Points on a hilly landscape, in no order, each with its height.
From any point a ball rolls to the lowest of the 6 points nearest to it. It stops when none of these is lower. Distance is the straight distance between rows; heights are no part of it.
totas: 7 -24 8 5 -6 12 2 22 50  (h 28.8)
zape: -33 26 42 36 -26 15 50 -19 55  (h 20.9)
pifot: -35 24 60 28 -25 8 43 -31 28  (h 10.2)
mas: 29 5 -39 -11 0 40 -30 76 -20  (h 26.5)
tisi: -20 -52 -6 12 15 -27 2 -23 -46  (h 44.4)
pufe: -2 -67 64 11 -11 -42 -33 39 -83  (h 29.0)
fon: 9 -32 41 8 -6 26 2 4 34  (h 30.5)
pori: 48 -26 0 -35 -15 65 -21 33 -50  (h 1.8)
nira: 39 -30 8 -38 -8 54 -15 33 -31  (h 17.5)
tuz: 24 55 -13 4 -12 -34 -5 -42 74  (h 42.2)
lus: 28 22 -79 -15 20 14 -26 44 -5  (h 39.5)
Fere: -6 42 -21 17 -45 -25 24 -39 80  (h 45.7)
raf: 22 -25 2 -21 -10 34 -7 48 16  (h 23.3)
kotag: 32 23 -67 1 9 42 -27 70 -30  (h 27.1)
Fodo: -16 -1 33 20 -7 -18 13 -62 -24  (h 42.8)
gigul: 18 -33 18 -16 -1 35 -5 41 24  (h 25.3)
Sigo: -64 74 64 -21 -23 -31 46 -55 4  (h 24.8)
tud: -12 21 -21 20 -34 -22 25 -23 81  (h 37.9)
katis: 41 64 6 -15 47 -6 -15 -23 56  (h 28.2)
burad: 33 29 -37 -12 13 -35 -16 -17 57  (h 51.3)
Pefo: 13 -16 -30 -10 1 4 -12 41 44  (h 22.1)
nozi: 38 -10 -18 -10 -9 57 -25 72 -35  (h 11.0)
rugob: -11 -67 -26 -10 19 7 -3 -7 -65  (h 33.5)
vod: -19 3 5 32 -29 -1 25 -2 70  (h 21.8)
gunim: -8 -1 51 19 -2 -2 20 -52 -2  (h 2.7)
Deguk: -28 -68 -18 10 22 -21 -5 2 -56  (h 23.1)
kozed: -50 52 57 5 -23 -26 32 -58 -10  (h 29.6)
lakol: 40 43 -57 -30 36 14 -24 6 -6  (h 16.4)
Nivum: 27 -45 22 -27 2 36 -3 4 -6  (h 30.6)
niv: -45 -17 2 33 -3 -48 6 -30 -35  (h 58.8)
vot: 40 -49 -10 -37 -10 54 -11 12 -60  (h 32.4)
lal: -47 40 58 24 -26 11 43 -27 29  (h 15.6)
meles: -58 21 14 21 -32 -61 21 -30 -35  (h 53.7)
Fuz: -24 21 57 25 -13 -3 31 -50 4  (h 12.8)
logir: 10 -59 -10 -26 16 14 -2 -25 -50  (h 43.9)
Gok: 6 -3 -26 6 -5 -14 -5 11 63  (h 48.3)
fet: -66 -2 20 33 -35 -66 14 5 -34  (h 38.6)
Tapig: -73 69 70 -9 -19 -12 56 -46 22  (h 23.4)
Lavut: -20 7 54 25 -8 5 26 -47 3  (h 10.0)
sirum: 10 12 -32 10 -21 -31 3 -19 74  (h 53.3)
Vulig: 3 -44 16 3 14 -5 4 -46 -29  (h 69.1)
Tima: 17 71 3 2 75 22 7 -7 88  (h 37.3)
pozal: 31 -22 -1 -25 -4 43 -15 58 -5  (h 19.6)
Tuko: 35 46 -47 -33 43 -4 -19 -3 20  (h 17.4)
suluk: 53 -3 -34 23 -4 63 -38 84 -59  (h 1.9)
bofe: 19 -61 -12 -33 10 30 -4 -12 -53  (h 46.7)
pim: -10 -63 -20 -13 19 3 3 -16 -56  (h 35.3)
bovod: 3 -52 -3 -9 12 -1 3 -34 -42  (h 10.9)
Peda: 44 57 -35 -34 49 21 -26 -11 14  (h 18.8)
Zarib: -29 -45 56 40 -23 -48 -16 42 -52  (h 21.3)
Pimuz: 36 44 -19 -5 5 -36 -17 -36 71  (h 46.5)
Felaz: -8 -20 17 20 -15 7 11 8 57  (h 21.9)
muzu: 15 -15 -22 -22 1 22 -15 56 26  (h 22.7)
lubu: 35 36 -65 -27 30 8 -22 17 4  (h 13.5)
daz: 39 47 -30 -27 33 -19 -24 -21 40  (h 27.9)
nulun: -34 -77 5 11 30 -8 -6 46 -78  (h 17.0)
Lenul: 39 70 6 -8 43 -14 -12 -27 73  (h 32.3)
funo: 40 72 8 -3 22 -22 -11 -33 77  (h 35.1)
belu: 42 11 -64 24 5 48 -36 79 -50  (h 8.6)
Nifo: 54 -39 -13 -27 -16 64 -21 22 -66  (h 12.3)
tov: -44 -26 31 41 -19 -51 -5 27 -44  (h 24.9)
Fekik: 20 -8 -21 -20 5 31 -24 61 9  (h 25.9)
panu: -10 -27 24 14 3 -16 9 -57 -27  (h 74.8)
runi: 31 27 -82 -8 17 30 -27 42 -27  (h 3.0)
por: 45 56 -23 -35 54 13 -17 -13 27  (h 19.7)
mav: -55 51 44 -5 -30 -37 33 -61 -17  (h 31.6)
Tavu: -58 50 61 14 -26 10 53 -29 40  (h 17.9)
tomi: -26 -47 -2 16 14 -29 2 -34 -42  (h 56.9)
nafu: 33 32 -50 -26 26 -16 -22 -11 33  (h 17.3)
kavu: -41 -71 3 22 24 -28 -12 40 -64  (h 8.9)
roro: -30 -55 49 29 0 -42 -18 50 -61  (h 9.5)
Baduv: 19 -1 -48 -19 9 0 -16 38 32  (h 15.8)
rogam: 21 20 -63 -26 17 -11 -21 15 25  (h 5.6)
mabob: -46 43 47 14 -25 -32 32 -59 -17  (h 28.5)
nosu: -34 -70 -6 11 29 -11 -7 31 -63  (h 15.7)
vut: 41 -50 -19 -32 -11 52 -11 9 -74  (h 33.7)
fogit: 1 -4 -17 16 -21 -15 6 5 71  (h 43.1)
muno: -56 60 66 -2 -21 -16 45 -55 7  (h 25.4)
Giru: 9 -31 40 3 8 15 6 -31 3  (h 50.5)
vap: -38 -52 -1 29 17 -36 1 3 -48  (h 27.2)
berug: 19 8 -61 -23 11 12 -20 44 13  (h 19.9)
gope: -42 32 28 18 -23 -41 28 -49 -24  (h 39.6)
Zuz: 63 -15 -12 -17 -18 71 -31 64 -66  (h 16.2)
gebu: 18 11 -48 -12 9 -22 -15 9 49  (h 36.3)
difut: 15 1 -44 -13 1 29 -21 68 5  (h 34.4)
Donu: -57 43 31 3 -32 -48 33 -56 -24  (h 37.7)
venu: -44 -2 8 38 -18 -51 14 -35 -36  (h 58.3)
Rem: -44 26 11 33 -41 3 42 -16 75  (h 38.4)
pizub: 14 -35 32 -9 -2 28 -1 3 22  (h 31.3)
vivit: -23 -4 30 27 -22 11 27 -6 58  (h 16.3)

Two balls start at each pair of points below. Name the first point that both come to, or write -.
niv and tov: kavu
difut and Tuko: rogam
fogit and daz: -
Fekik and Nivum: pori

For each start below, name the point where the ball stops.
Lenul: rogam
tud: gunim
pizub: pori
fet: kavu
muno: gunim
meles: gunim
gigul: pori
muzu: rogam
Peda: rogam
